Each row is a point on a tangle of strands that fork, close into loops and nearly touch. The rows are in no order.
Points whose rows are less than 45.6 apart are linked; no others are. Some points are linked to none.
j_55: | -20 |  20 | -18 |   5 | -16 | -10 |  25 |  -8 |  11 |  -7 |  16 |  -9 |   9 |  16 |  24 |  -7 | -11 |  15 |  -6 | -37 |
j_439: |  -8 |  -8 |  -4 | -13 |   2 |  -3 |   3 |  -4 | -22 |  -2 |   6 | -11 | -17 | -10 |  -6 |  -2 |  18 |   4 |  -4 |   5 |
j_610: | -23 |  18 |   4 | -18 |  -7 |  23 |   3 |  -2 |   0 |  11 |   0 | -18 |  -9 | -26 |   5 | -11 |   5 |  11 | -12 |  -3 |
j_294: |   1 |  -9 |   9 |  -8 |  -1 |  -2 | -26 | -16 |  -2 |  20 |  12 | -19 |  -3 | -27 |   9 |  -9 |   0 |  10 | -13 |  25 |
j_580: |  -4 |  -4 |  15 | -10 |  17 |  16 |  12 |  -4 |  11 |  12 |  -1 |   9 |  -1 |  34 |  -6 | -26 | -12 |  -3 |   8 |   4 |
j_418: |  -6 | -11 |  22 |  19 |  26 | -12 |  12 |   0 |  -3 | -24 |   8 |  34 |   4 |  11 |   1 |   7 |  -4 | -12 |  16 |  -4 |
j_602: |   9 |  -8 |   5 |  10 |   4 | -26 |   6 | -14 | -15 |   7 |  -5 |  13 | -12 | -38 | -18 |  19 |   6 |   6 |  -1 |  14 |
j_808: |   1 |   0 |  15 |  31 |  -7 | -16 |   6 |   3 | -25 | -11 | -18 |   8 |  -6 |  19 | -26 |   9 |  -1 |   8 |  -4 |   4 |
j_740: |  -9 |  19 |   2 |  10 | -12 |  16 | -17 |  10 |  10 |   8 |   4 |  -8 |  -3 | -24 |   8 |   7 |   3 | -11 |   0 |   7 |
j_979: | -12 |  -6 |  16 |  -9 |   5 |   2 |   3 |   5 |  -8 |   2 |   1 | -15 |   2 | -39 | -17 |  17 |  -1 |  -5 |  11 |   8 |
j_858: |  22 | -10 |  17 |  24 |  15 | -27 |  21 |   1 |  -7 | -32 |  -8 |  36 |  16 |  11 | -11 | -15 | -21 |   3 |   4 |  -6 |
j_452: |   2 |   5 | -13 |   5 |  -2 |  14 |  22 |   4 |  30 |  -3 |  12 |   8 | -15 |  19 |   6 |   7 |  -2 | -18 |   5 | -13 |
j_538: |   5 |  22 | -27 |   1 | -21 |  10 |   0 |  16 |  14 |  -4 |   3 | -13 |  -7 | -18 |   2 |  12 |   9 |   6 | -11 | -10 |
j_666: |  -7 | -11 |  16 |  42 |   6 | -28 |  15 |  -6 | -21 |  -8 | -17 |  15 |   2 |  -1 | -30 |  13 |  -5 |   0 |  -7 | -14 |
j_506: |  -9 |  10 | -26 |  -1 | -27 |  23 |   5 | -12 | -18 |   7 |  -2 | -19 |  -2 |  -9 |  14 |  10 |   8 |  -2 | -14 |  -5 |
j_208: |  -6 |   4 | -13 |  -5 | -10 |   8 |  -9 |  -1 |   4 | -14 | -17 |  -3 |   3 |  -7 |  29 |   2 |  22 |   6 | -14 | -14 |
j_380: | -28 |  30 |  -8 |  -5 |  -2 |   9 |   2 |  -6 |  11 |  19 |   0 | -19 |  -2 | -13 |   8 |  -8 |  -8 |   5 | -15 | -19 |
j_874: |  19 |   4 | -15 |  -3 | -21 |  12 | -11 |  -3 | -11 |  12 |  14 |  -9 |  13 | -33 |  12 |   5 |  24 |   7 | -16 |   3 |
j_371: |  29 | -22 |  -8 | -31 |  10 |   4 |  11 |   7 |  -2 | -17 |  13 |  10 |  14 |  24 |  19 |  -2 | -16 |  -6 |   7 |   3 |
j_385: |  -7 |  14 | -16 |  10 | -17 |   7 | -10 |   9 |  26 |  -1 |  -6 |  -9 |   5 |  16 |  14 |  -5 |   2 |  -1 |  -5 |  -3 |
j_911: | -24 |  10 |   7 |   0 |  14 | -15 | -15 |   8 |   2 |  -8 |   0 |  -5 |  -3 |   1 |  -9 |   0 | -12 | -12 |   1 |  18 |
j_305: |  -1 |  -6 |  -1 |  -5 |   1 | -10 |  -2 |   8 | -13 | -16 | -23 |   7 |   5 |   4 |   1 |   1 |  32 |   4 |   7 |  -9 |
j_399: |   7 | -12 |  13 | -24 |   5 |   7 |  -5 |   2 |   7 |   1 | -17 |   0 |  10 |  38 |  10 |  -2 | -19 |  -3 |  16 |  -5 |
j_33: |   9 |   2 |   9 |   2 |   6 |   2 | -15 | -12 | -10 |  11 |   4 | -10 |  -9 | -37 |  -6 | -13 |  12 |  13 |  -2 |   7 |
j_576: | -21 |  25 | -21 |  -6 |  -5 |   1 |   7 |   1 | -15 |   0 |  -7 |  -7 |   5 | -10 |  13 |   3 |   7 | -17 | -17 |  18 |
j_857: |   2 |  12 |   6 | -11 |  -2 | -11 |  -9 | -12 |  -9 |   2 |   7 |   0 |  -8 | -45 |  19 |  12 |  -3 | -10 |  -7 |  16 |
j_355: | -14 |   8 |  -2 |  -3 |  -3 |  10 |  -6 |   7 |  28 | -11 |  14 |  -3 |  -4 | -10 |  25 |   8 |   5 |  -3 |   2 | -22 |
j_130: | -27 |  -7 |  23 |  18 |  17 | -22 |  -6 |   0 |  -5 |   0 |   3 |   6 |  -5 |  -3 | -21 |   5 |  -6 |  -2 |  10 |  17 |
j_16: |  -3 |  18 | -16 | -10 |  -9 |   2 |   9 |  -4 | -13 |  -2 | -18 | -13 |   2 | -38 |   3 |   5 |   6 |  -4 | -13 |  16 |
j_922: |   7 | -25 |   5 |  -8 |  14 |  16 |   4 |   3 |   3 | -11 |  16 |  21 |  -1 |  28 |  -3 |  -1 |  -2 |   0 |  14 |   7 |
j_212: |  -6 |   0 | -10 |   1 |  -4 |   8 | -31 |  -1 |  15 |  -6 | -15 | -12 |   2 | -28 |  17 |   8 |  20 |  16 |  -5 |  -2 |
j_138: |  -6 | -12 |  20 |  35 | -18 | -14 | -10 | -11 | -26 |   2 | -21 |   2 |  -7 |  -1 | -28 |   9 |  10 |  16 |   1 |  11 |
j_522: | -27 |   5 |  -2 | -15 |   0 | -14 |  -4 |  14 |  13 |  -5 |   3 | -14 |  -1 |  -4 |   6 |   0 |  -5 | -10 |   5 |  13 |
j_860: |  -4 |   7 |   2 |  -7 |  -4 |   5 |  -6 |   4 | -14 | -18 | -21 |   1 |   2 | -17 |  11 |  -9 |  21 |   7 |  -3 |  -3 |
j_395: |  -5 |  13 | -19 |   7 | -20 |  13 |   4 |  17 |  12 |  -5 |  30 |  -9 | -11 | -12 |  13 |  11 |  11 |  -1 | -12 |  -2 |
j_868: |  -3 | -21 |  24 |   9 |   6 | -19 |  15 |  -1 | -12 | -17 |   3 |   0 |  -5 |  26 | -31 | -13 | -20 |   6 |  13 |  -9 |
j_789: |  -6 |  -9 |   9 |  14 | -11 |  -4 | -14 |   2 | -16 |  -4 | -17 |  -5 |   1 |  -9 | -32 |  15 |  16 |  14 |   0 |  16 |
j_74: | -22 |  -2 | -16 |   7 |  -2 |  21 |  -5 |  -6 |  -9 |  -7 |  -3 |  -3 |   9 |  -2 |  17 |   9 |  22 | -17 |   3 |   3 |
j_814: |  -1 |  -5 |   1 |   0 |  -7 |   9 | -25 |  14 | -18 |  -3 |  -7 |  -6 |   3 |  12 | -20 |  15 |  16 |  14 |  -3 |   2 |
j_168: |  22 |  -5 |  -5 |  -2 |  26 |   2 |  15 |   5 |  22 |  -1 |  17 |  20 | -18 |  19 | -11 |  -9 | -22 |  -5 |  11 |  -7 |
j_917: | -20 | -19 |  -5 |  -3 |   2 | -12 | -12 |   5 | -16 |  20 |  -4 |  -1 |   2 |  -2 | -14 |   8 |  23 | -11 |   4 |  17 |
j_203: |   4 |  28 |  -1 |  -4 | -15 |   1 | -17 | -11 |  -9 |  13 |  -8 | -26 | -15 | -21 |   9 |   0 | -11 |  -3 | -11 |  -1 |
j_26: | -31 |  -1 | -14 |  -6 | -16 |   6 | -11 |  -2 |   7 |   8 |   6 | -32 |  -3 |   0 |  12 |  -9 | -11 |  12 | -16 |   2 |
j_641: | -11 |   6 | -20 |  12 | -11 |  11 |  10 |  -1 |  28 | -21 |   8 | -12 |  16 |  12 |  28 |  -1 | -11 |  -9 |   7 | -31 |
j_198: |  24 |  -6 |   4 | -11 | -20 |   5 |  -4 | -33 |  -2 |  32 |  11 | -26 |  17 | -23 |  14 |  -6 |  -6 | -18 | -14 |  19 |
j_696: | -11 |   3 |  23 |  -1 |   4 |  12 |  -7 |  13 | -11 | -16 |  -5 |  -8 | -12 | -22 | -20 |  12 |   6 |   5 |  14 |   0 |
j_896: |  11 |   1 |   1 |  -6 |   8 |   9 |   7 |   9 |  32 |   1 |  10 |  10 | -17 |  23 |   3 |  -5 | -14 | -12 |  11 | -15 |
j_357: |   3 | -10 | -30 |  -3 |   1 |  -7 |  -2 |   0 |   8 |   1 |  -2 | -10 |  -1 |  31 |  -8 | -14 |   0 |  -4 |   1 |   7 |
j_270: | -13 |   3 | -22 | -11 |  -7 |  13 |  -2 |  21 |  13 |  10 |   2 | -21 |  18 |  -3 |  -9 |   5 |  13 |   9 |  -8 |   2 |
j_150: |  29 |   2 | -11 |  -6 |  -3 |  15 |   7 |   4 |  19 |   4 |  11 |   3 |  20 |  31 |  28 | -32 | -24 |  -1 |   5 |   3 |
j_484: |  -4 |  18 | -11 |   2 | -25 |  27 |   2 |   7 |   0 |   3 |  34 | -15 |   2 | -35 |  18 |  10 |   2 |   2 | -17 |   3 |
j_494: |   0 |  11 | -13 |  -2 | -22 |  20 | -12 |  -9 | -21 |  14 |   1 |  -9 |   3 | -13 |  16 |   2 |  20 |   8 | -17 |   7 |
j_485: |   4 |  20 | -23 |   9 |  -3 |   6 |  -7 |   3 |  12 |   5 |  -6 |  -8 | -23 |  -2 |  -8 |   8 |   5 |   4 |  -8 |  -9 |
j_997: |  13 | -19 |  -5 | -11 |  -2 |  -7 |   1 |   8 |  -4 | -18 | -16 |  12 |   9 |  24 |  -2 |   4 |  13 |   3 |   9 |   2 |
j_763: |   2 | -15 |  13 |  24 |   0 | -27 |  10 |  -3 | -18 |  -1 |  -7 |   2 |   0 | -42 | -28 |  16 |   3 |  -3 |  -2 |  -3 |
j_172: |  -5 |   4 |  14 |  -9 |  21 |  -9 |  13 |  -5 | -10 |  -7 |   6 |   2 | -20 |  20 | -16 | -22 | -11 |  -9 |   8 | -15 |
j_479: |  -6 | -11 |  17 |   6 |  15 | -13 |   5 |  -8 | -20 | -10 |   8 |   5 | -23 |  22 | -26 |  -8 |  -9 |   1 |   2 |   0 |
j_805: | -8 |  6 | -8 | -5 |  0 | -3 | 14 | 12 | -7 | -6 | -1 | 22 | -7 | 25 | -9 |  4 |  7 |  0 | -6 | 19 |
j_504: |  -8 |  20 |   4 |  -6 |  16 | -17 |   2 |   0 | -13 |   2 |   1 |  -3 | -22 |   2 |  -6 | -10 |  -5 | -13 |  -1 | -12 |
j_777: |  16 |  -3 |   2 |   2 |  13 |  -8 | -13 |   3 |   5 | -14 |   1 |   9 |  10 |  24 |  12 |  -9 | -10 | -26 |  25 | -10 |
j_841: |   8 |  10 |   1 |  -9 |  17 |  -7 |   1 |  -3 |  14 |   3 | -17 |  11 | -12 |  12 |  10 |  13 |  -8 |  -5 |  -3 | -19 |
j_210: |  -7 |  -8 |  13 | -18 |  -1 |   3 |  -6 |   7 |  11 |   1 | -11 |   1 |   1 |  35 |  14 |  12 |   0 |   4 |   0 |  -1 |
j_697: |  -3 |  -1 | -12 | -10 |  -4 |  16 | -11 |  23 |   9 |   7 | -10 |  -7 |   5 |  13 | -10 |  11 |  10 |  15 | -12 |  -5 |
j_732: |  28 | -13 |  16 |   6 |   8 | -19 |  15 |  -5 | -16 | -31 |  -9 |  26 |  13 |  22 |  -5 | -30 | -14 |   8 |  10 |   6 |
j_90: |  -2 |  -7 |  39 |  22 |  -4 | -16 |  18 |  20 |  -8 | -16 |  -9 |  33 |  11 |  14 | -13 |   2 |  -2 |   9 |   4 |  -8 |
j_513: |   9 |  -1 | -21 |  -5 |  -3 |  11 |   8 |  -2 |  19 |  -5 |  -4 |  -4 |  15 |  33 |  29 | -23 | -22 |   2 |  -6 |  -4 |
j_214: |   4 |  -9 | -10 |  -7 |  13 |   0 |  14 |  11 |  23 |   1 |  -2 |  25 |   8 |  22 |  -6 |   1 |  18 | -12 |  13 |  -3 |
j_753: |  37 | -15 |  12 | -11 |  17 |  -1 |  28 |   5 |  -3 |   7 |   1 |  35 |  23 |  12 |  -5 |  -1 | -22 |   8 |  15 |  20 |
j_982: |  -3 |  27 | -12 |  -7 | -11 |  -7 |  12 |   6 |  20 |  -4 |   3 |  -7 |   5 |  22 |  19 |  -6 | -16 |  11 | -19 | -29 |
j_127: | -13 |   1 | -31 |   4 |   3 |   5 |   4 |   1 |   1 |  -3 |   0 |   2 |  15 |   6 |  14 |   7 |  16 | -19 |  -1 |  -6 |
j_575: |  22 |   4 |  22 |   0 | -16 |  29 | -14 |  -8 |  -1 |  15 |  -1 | -18 |  -2 | -30 | -11 |  13 |  11 |   0 |   1 |  16 |
j_349: |   7 |  -2 | -20 |  23 |   2 |  -6 | -13 |  -6 | -16 |   2 | -11 |  -1 |  -5 | -14 | -13 |  -1 |  19 | -10 |   9 |  12 |
j_105: |  -5 |   5 | -41 |   0 |  -9 |   5 |  13 |   7 |  15 |  -6 |   1 |  -5 |  18 |  13 |  18 |   4 |  -7 | -15 |  -8 | -21 |
j_483: |  10 |   2 | -20 |   3 |  15 |   4 |  -6 |  -4 |  21 | -21 |  -3 |   6 |   9 |  26 |  24 | -10 | -28 |  -6 |  -8 |  -6 |
j_64: |   1 |   3 |  12 |   4 |   9 | -23 |  -2 |  -3 |  -4 |  17 | -17 |  15 |  -3 |  23 | -17 |  -6 |   7 |   9 |   3 |  -3 |
j_617: |  -7 |  -1 | -29 |   2 |   6 |   7 | -12 | -10 |  12 | -12 |   8 | -11 |  -2 |  18 |  19 |   4 | -28 |  -2 | -17 | -19 |
j_633: |   1 |  26 | -17 |  -2 |   5 |  -8 |  -6 |  -6 |  16 |   9 | -16 |  -4 | -16 |  15 |  -3 |   1 |  -6 |  -3 |  -4 |  -9 |
j_278: |  11 | -14 |   7 | -20 |  -3 |   6 |  -7 | -18 | -13 |  26 |  14 | -24 |   5 | -30 |   1 |  -1 |   3 |  -7 | -10 |  22 |
j_199: |  31 | -13 |  19 |  -7 |  16 |   5 |  19 | -13 |  -7 |  21 |  -3 |  34 |   8 |  10 |  -4 | -14 | -24 |  12 |  13 |  17 |
j_788: | -13 |   3 |  34 |  10 |   4 |  -9 | -12 |   4 | -19 |  -9 |  -8 |  12 |  -5 |   4 |  -6 |   7 |  16 |  12 |  12 | -10 |
j_968: |  20 |  -2 |  14 |  28 |  12 | -29 |  14 |   1 |  -1 | -25 | -16 |  25 |   0 |   9 | -20 |   2 |  -9 |   6 |  10 | -11 |
j_819: |  12 | -15 |   9 |   0 |  -6 |   4 | -11 |   1 | -13 |  15 |  25 |   2 |   3 | -34 |  -6 |  11 |  28 |   0 |  -2 |  20 |
j_404: |  -8 |  -7 |   1 |  18 |   9 | -17 |   6 |   5 |  -7 |   0 |  -2 |  17 |   6 |   3 |  -7 |   6 |  26 | -19 |  20 |   2 |
j_645: |  -6 |  -4 |  -5 |   6 |   3 |  -5 |   5 |  10 | -19 |  19 |   2 |   3 |   3 |   7 | -14 |  -1 |  31 | -14 |   9 |   4 |
j_631: | -30 |  13 | -17 |  14 | -13 |   7 |  14 |  -6 |   7 |  -8 |  13 | -17 |  13 |   1 |  21 |  -5 | -10 |   4 |  -4 | -33 |
j_183: |   4 | -15 |  26 |   9 |   4 |  -5 |  29 |   9 |  -8 |  -8 | -13 |  30 |  20 |  25 | -18 |   9 | -16 |  -1 |  16 |   3 |
j_231: | -13 | -18 | -17 |   1 |   2 | -11 | -21 |   1 |  -2 |   2 |   4 |  -8 |  -4 |  23 |   3 |  -7 |   6 |  -5 |   1 |   9 |
j_457: |  21 |  -7 |   9 |  13 |  13 | -10 |  -3 |  -1 |   9 | -17 | -14 |  25 |  -6 |  19 | -16 |   8 |  -7 |   9 |  14 | -10 |
j_711: |  -1 | -12 |  10 |  16 |   3 | -27 |   7 |  -9 | -16 | -31 | -15 |  14 |   7 |  21 |  -7 | -26 |  -4 |   5 |   5 |   5 |
j_460: |  -8 |   7 | -18 |   6 | -11 |  -1 | -16 |  -6 |  -1 |  23 |  15 | -26 |  19 | -24 |  19 |   5 |   7 |  -1 | -18 | -13 |
j_151: | -12 | -11 | -13 |  -8 | -16 |   6 | -11 |   9 |  -3 |  21 |   2 | -20 |   7 | -11 | -13 |   2 |  29 |  -2 |  -4 |  13 |
j_413: |  10 |  -9 |  17 |   5 | -14 |  12 | -17 |   8 | -16 |  11 |  -6 | -14 |   3 | -18 | -27 |  16 |  17 |   8 |  10 |  22 |
j_343: |   7 |   5 |  -1 |   6 | -15 |  23 | -13 | -10 |   7 |  19 |   3 | -21 |  -5 | -23 |   1 |   8 |   6 |  -7 |   0 |  20 |
j_296: |   6 |  15 | -16 |  -7 | -16 |  -2 | -17 | -14 |   2 |  24 |  -7 | -27 |  -4 | -24 |   5 |   3 |  -9 |  12 | -22 |   9 |
j_379: |  14 | -10 |   2 |  -5 |  18 |  -4 |  -4 | -15 |  10 |  -9 | -17 |  19 | -15 |  18 |   5 |  -6 |  -9 |  -1 |  10 |  -6 |
j_36: |  -8 |  14 |   1 |   3 |   5 |   9 |   0 |   2 |  18 |  -4 |  -4 |   1 |  -4 | -24 |   6 |   7 |  10 |  -7 |   7 |  -4 |
j_672: | -18 |  -9 |  12 |  20 |  12 | -16 |  15 |   0 | -16 |  -9 | -11 |  11 |   2 | -23 | -28 |  14 |  10 |   6 |   2 |  -8 |
j_316: |   4 | -32 |  35 |  24 |   8 | -24 |  14 |  -6 |  -5 | -10 |   9 |  20 |   1 |  24 | -20 |  -2 | -31 |   7 |   5 | -16 |
j_451: | -18 | -12 |  27 |  20 |   3 | -22 | -16 |   6 |  -9 |  -6 |   5 |  -2 |  11 | -27 | -23 |   7 |   2 |   7 |  10 |  18 |
j_521: |  -2 |  -2 | -23 |   9 |  -4 |   6 | -13 | -13 |   0 |  11 |  14 | -11 | -15 | -19 |  11 |   6 |   6 | -17 |  -3 |  -8 |
j_86: |  -9 |  -4 |  17 |   0 |   4 |  -4 | -22 | -13 |  -1 |  -2 |  -5 |  -8 | -20 |   2 |   1 |  14 |   3 |   0 |   9 |   3 |
j_514: |  -9 |  30 |   0 |  -8 |  -6 |  10 |  11 |  -2 |  -9 |   2 |  -2 | -10 | -23 | -21 |   0 | -17 |  12 |   5 |  -9 |   1 |
j_717: |  -7 |  19 | -18 | -14 | -26 |  -7 |   3 |   9 |  13 |   5 |  -5 | -17 |  -8 |   9 |  15 |  -1 |  -3 |  19 | -20 | -18 |
j_264: |  39 | -14 |  13 | -29 |  16 |   8 |   6 |   1 |  -1 |   2 |  -6 |   9 |   5 |  19 |  -3 | -13 | -33 |  15 |   9 |  -6 |
j_949: |   1 |  10 |  -2 |   1 |  -7 |  -1 |  -4 |   5 |  11 |   4 | -12 |   1 | -22 | -17 | -13 |  10 |  19 |   2 |   4 |  -3 |
j_350: |  29 | -18 |   8 |  -8 |   8 | -15 |   8 |   1 | -13 | -27 | -15 |  26 |  14 |  22 |   5 |  -5 |  -3 |   7 |   9 |   8 |
j_898: |  21 | -12 |  14 | -27 |   1 |  20 |   8 |  10 |  10 |  -8 |  -9 |   3 |  11 |  26 |  -1 |  -8 | -14 |  10 |   9 | -12 |
j_431: |  29 |  -7 |   8 | -12 |  11 |   7 |   9 |  12 |   8 |   5 |   6 |  14 |  22 |  24 |  12 | -24 | -24 |  -6 |  15 |  16 |
j_22: | -19 |   0 |  23 |   1 |   6 |  10 |   5 |  -3 |   9 |   6 |  -4 |  17 | -11 |  30 |  -7 |  -2 |   0 |  -6 |  13 |  12 |
j_192: | -32 |  20 |  -6 |  12 | -10 |   3 |   8 |  -8 |  16 |  11 |  18 | -26 |   6 | -16 |  19 |  -4 | -16 |  15 | -12 | -30 |
j_200: | -12 |   0 | -27 |   8 |   4 |   1 | -10 | -12 |   5 | -14 |  18 | -10 | -23 |   0 |  18 |   2 |  -4 |  -4 | -12 | -16 |
j_659: | -14 |   4 | -13 |  -9 | -25 |   5 | -13 | -10 |  13 |  22 |   1 | -30 |   8 | -17 |   8 |  -6 |  -4 |  19 | -20 |  10 |
j_762: |   4 |  15 |  -3 |  -7 |   5 | -11 | -11 |   4 | -11 |  -1 |   0 |   8 |  -5 | -30 |   6 |  29 |   8 |  -1 | -11 |  11 |
j_754: |  19 | -13 |  29 |   5 |  -1 |  -8 | -10 | -17 |  -8 |   9 |  11 |  -2 |  -6 | -39 | -12 | -20 |   7 |  16 |  -4 |  29 |
j_784: |   5 | -12 |  15 | -23 |   3 |   8 |  -8 |  -1 |  -8 |  13 |  15 | -20 |   5 | -41 |  -7 |  11 |  -7 |  -8 |  -1 |  12 |
j_893: |  -5 |   6 | -14 | -19 |   1 |  -3 |  12 |  15 |   6 | -14 |   5 |  -2 |  -4 |  15 |   9 | -10 |   0 |  -6 |  -5 | -12 |
j_690: |  -4 |  34 |   3 |  -2 |  -5 |   3 |  -5 |  -1 | -14 |   9 |  -1 |  -9 | -20 |  -7 |   8 | -10 |   3 |  -7 |  -5 | -13 |
j_980: |  -3 |   4 |  -9 |   0 |  12 | -26 |   2 |   0 |  -8 |   4 |  -3 |  14 |  -5 | -27 |  -1 |  17 |  17 |  -7 |   2 |   7 |
j_320: |  15 |  -5 | -19 |  15 |   3 |  -4 | -15 | -15 |  -8 |  12 |   4 |  -7 |  -6 | -33 |  -5 |  12 |  13 | -18 |   0 |   8 |
j_621: | -14 |   4 |  -4 | -17 |  16 |  15 |  17 |   4 |   0 |  10 |   6 |   5 |  -2 |  31 | -15 |  -3 | -13 | -14 |   1 |  -4 |
j_875: |  -8 |  15 | -24 |  10 | -11 |  10 |  15 |   9 |  20 |   9 |  22 |  -5 | -15 |   4 |  14 |   2 |   7 | -11 |  -2 | -10 |
j_137: |  34 | -14 | -14 | -23 |   8 |   1 |  -2 |   3 |  11 |  -9 |  13 |  14 |   4 |  19 |  22 |  -6 | -35 |   8 |  -8 |   6 |
j_941: |  20 |   1 | -11 | -15 |  13 |  -1 |  16 |  12 |  12 |  -1 |   2 |  22 |  14 |  29 |   6 | -19 |   1 |  -5 |  10 |   3 |
j_729: |  24 |  16 |  -4 |  -9 |  -6 |  -4 |   5 | -13 | -16 |   9 |   2 | -11 |   6 | -48 |   9 |  -2 |   4 |  -7 | -13 |  23 |
j_317: |   4 |  -3 | -11 |   4 | -27 |  36 |  -5 |  -9 |   1 |  16 |  31 | -24 |  17 | -28 |   9 |  12 |   2 |   8 | -19 |  -2 |
j_992: | -25 |  10 |   0 | -15 |  13 |  14 |  -3 |  15 |   7 |  18 |   3 |  -6 |   7 |  16 |   1 |   3 |  -6 | -12 |   2 | -14 |
j_609: | -14 |  -4 | -22 |   5 | -29 |  33 |  13 | -11 |   5 |  10 |   8 | -32 |   7 | -25 |   9 |   9 |   1 |   4 |  -9 |   3 |
j_185: |  17 |  -6 |  30 |  -4 |  17 |  12 |  17 |  -4 |   1 |   9 |   2 |  26 |   1 |  24 |  -7 | -18 | -20 |   4 |  19 |   2 |
j_463: |  -2 |   4 |  37 |   7 |   5 | -11 |   9 |   7 |  -6 | -22 | -13 |  24 |  -8 |  16 | -17 |  -9 |   8 |  13 |   7 |  -6 |
j_827: |  19 | -15 |  25 |   7 |   7 |   6 |  22 |   6 |  -1 |   3 |   0 |  26 |   8 |  38 | -24 |  -5 | -12 |   1 |  23 |  10 |
j_344: |  -2 | -15 |  31 |  19 |   1 | -10 |  -8 |  -5 |  -5 |   5 |  11 |   0 |   6 | -47 | -22 |   0 |   5 |  15 |   2 |  18 |
j_935: |   0 | -15 |  13 |   8 |  20 | -14 |   6 |   1 |   3 |  -6 |   2 |  16 |   3 |  13 |  -4 |  -5 |   2 | -22 |  25 | -10 |
j_984: | -28 |  -3 |  -9 |  -7 |  -5 |  -5 | -10 |  -7 |  -3 |  16 |   4 | -16 | -11 |   8 |   9 | -14 |   6 |  -3 | -13 |   7 |
j_290: |  41 | -11 |  -2 | -23 |   7 |  16 |  -5 |  -2 |   9 |  -4 |  -3 |   7 |   9 |  15 |  23 |  -3 | -38 |  11 |   2 | -12 |
j_224: |   3 |   2 |   1 |   4 |  19 | -13 | -23 |  12 |   7 | -23 |  -3 |  11 |   0 |  -3 |   3 |  -2 |  10 |   2 |   3 |  -8 |
j_946: | -25 |   0 |  15 | -14 |  -1 |   2 |  -2 |   4 |  13 |   2 | -12 |   7 |  -7 |  22 |   3 |  12 |  13 |  -2 |   7 |   9 |

A tip is a point with one link. Name the tips that can be reached along the links from each point below, in the order of the rows.
j_296 -> j_74, j_357, j_316, j_717
j_463 -> j_371, j_753, j_788, j_992
j_784 -> j_522, j_198, j_696
j_617 -> j_214, j_349

A piece is two or more points that can be reached from each other along the links. Count, over all rows, the pieces, the separate loops (a circle has one, a figure eight two, a Y none), the forks (points with three links) and the tips (points with one).
pieces -> 5
loops -> 0
forks -> 11
tips -> 21

A fork is a point with three links, a tip a point with one. Leave the first point through the second and follow the links. Name the first fork or tip that comes.
j_576, j_16 -> j_789
j_349, j_320 -> j_214
j_214, j_941 -> j_349
j_522, j_911 -> j_278
j_789, j_138 -> j_576
